Points on a hilly landscape, in no order, each with its height.
From any point a ball takes the steepest step (drop divided by distance) to one of its 5 nearest points. It stops when none of these is lower. Distance is the straight distance between rows; heights are no part of it.
Teb: [142 160 121 116 143 133  99 122]  (h 56.1)
basuf: [142 165  88 123 158  58  96  89]  (h 60.7)
suna: [128 126 129 103 168  82 118 135]  (h 58.9)
Bar: [135 139 155 102 147 176 106 163]  (h 20.6)
sisif: [135 112 108 150  94 122 109 125]  (h 37.2)
gok: [122  91  71 171 135 101 194  88]  (h 5.8)
vudo: [112 102 133 110 141  99 139 138]  (h 45.6)
Teti: [101  70 135 144  83 177 156 148]  (h 28.8)
Manik: [ 99  92 124 123 141 110 182 130]  (h 32.1)
lar: [116  95 103 150 100 105 134 115]  (h 28.4)
zup: [119 112 119 116 137  91 123 127]  (h 54.8)
kube: [139 140 154  95 177 120 114 152]  (h 74.5)
bev: [133 129 136 107 143 138 110 142]  (h 56.3)
kan: [ 96  78 146 120 134 144 182 154]  (h 8.3)
tol: [141 218 132 148  90 146  97  85]  (h 55.5)
lapi: [143 160 117 108 172  86 108 120]  (h 14.3)
Nivo: [104  92 122 125 116 112 153 133]  (h 34.3)
zukuv: [138 121 124 129 107 137  98 132]  (h 42.2)
zadof: [117 108  94 138 114  79 136 106]  (h 35.0)
zeli: [144 189 136 123 119 166 108 111]  (h 13.0)
sose: [168 204 104 174  94 128  87  82]  (h 77.3)
vam: [102  81 113 144 123 129 184 118]  (h 25.6)
Norif: [135 113  91 163  89  83 115  96]  (h 32.7)
desog: [ 99  76 166 106 133 160 155 173]  (h 25.7)
vit: [115  88 127 151  79 151 129 146]  (h 29.6)
Dodap: [141 178 153 114 147 176 110 136]  (h 31.5)
ladu: [126 117 169  89 174 122 126 166]  (h 66.7)
dezog: [139 148 159  87 182 101 117 145]  (h 81.8)
rupub: [143 107  99 184  67 103 107 116]  (h 2.6)
relo: [ 96  81 131 132 134 139 188 142]  (h 20.0)
gifeg: [155 149 123 136 120 166  95 123]  (h 32.0)
tavi: [115  78 156 132  89 194 124 173]  (h 34.9)
Vonip: [167 137  97 179  84 115  84 112]  (h 52.1)
Tuf: [156 199 119 155  97 156 102  96]  (h 41.6)
gize: [ 99  76 127 145  92 150 167 135]  (h 25.3)
pizu: [131  98 100 181  68 111 135 114]  (h 19.5)
mamuk: [120 116 146 102 157 114 120 156]  (h 61.9)
Lalok: [120 211 168 113 109 180 117 112]  (h 27.7)
vezim: [103 100 138 106 159  81 163 133]  (h 48.1)
fol: [152 182  99 129 137  97  92  91]  (h 66.3)
fegi: [118  86 141 119 100 164 122 157]  (h 34.1)
Vadir: [ 99  90 158 115 159 107 183 150]  (h 38.6)
rus: [113 209 188  96 125 185 119 129]  (h 37.8)
gime: [113  88 128 131 106 140 136 148]  (h 31.3)
Vime: [127 125  94 126 141  41 116  96]  (h 63.2)
mit: [123 105 116 128 111 121 123 130]  (h 35.8)
Veg: [143 174 173  90 182 147 121 145]  (h 22.1)
Losen: [145 138 101 132 129  93  97 110]  (h 73.6)
dunu: [140 190 167  90 195 118 124 130]  (h 66.2)
mip: [120 121 106 115 148  67 124 117]  (h 49.7)
Fot: [135 192 169 107 139 195 117 140]  (h 36.2)
vizal: [143 195 131 106 158 129 108 107]  (h 66.4)
fafir: [135 109 142 124  99 189  96 160]  (h 38.0)
ginem: [165 168 107 161  97 134  88 102]  (h 51.8)
butis: [158 175 103 137 129 118  91  99]  (h 75.8)
luvut: [149 154 107 120 141 115  97 114]  (h 61.8)
dafan: [159 158 118 155  99 156  86 116]  (h 22.3)
bivo: [116  75 113 180  70 150 164 123]  (h 24.0)
poz: [132 199 171  99 152 168 119 130]  (h 18.4)
Rega: [ 95  70 153 119 121 165 178 162]  (h 20.2)
rol: [111 101 163  99 158 123 139 162]  (h 51.5)
boba: [108  93 147 111 132 135 135 161]  (h 37.9)
poka: [144 189 102 113 164  89 102  92]  (h 50.4)
Muzo: [144 104 122 151  83 159 100 142]  (h 34.2)
pabe: [125  81  75 189 108 116 188  90]  (h 12.4)
Rufe: [144 149 140 106 169 108 111 140]  (h 56.6)
Katu: [146 164 141 107 151 148 105 138]  (h 42.9)
vofu: [102  89 175 102 168 123 186 163]  (h 53.7)
busus: [131 124 120 119 126 117 106 131]  (h 44.9)
zelu: [ 94  70 156 115 161 140 206 158]  (h 32.5)
sobev: [155 154  89 145 112  92  90  97]  (h 85.4)
vogat: [110  82 101 165 100 136 175 112]  (h 19.8)
dopa: [115  83  96 149 157 120 211 112]  (h 19.9)

Where does a ball stop that starts at each point below?
fegi => gok
ladu => kan
vogat => gok
vezim => kan
fol => lapi

Call two points neighbours if one is among the 5 nearest of the other. Go from one point of each pair to the other, from neighbour to neighbour, staying as low as possible. Name the highest point that can't be avoided.
kan and Bar => fafir
poz and zeli => Lalok
gok and kan => relo
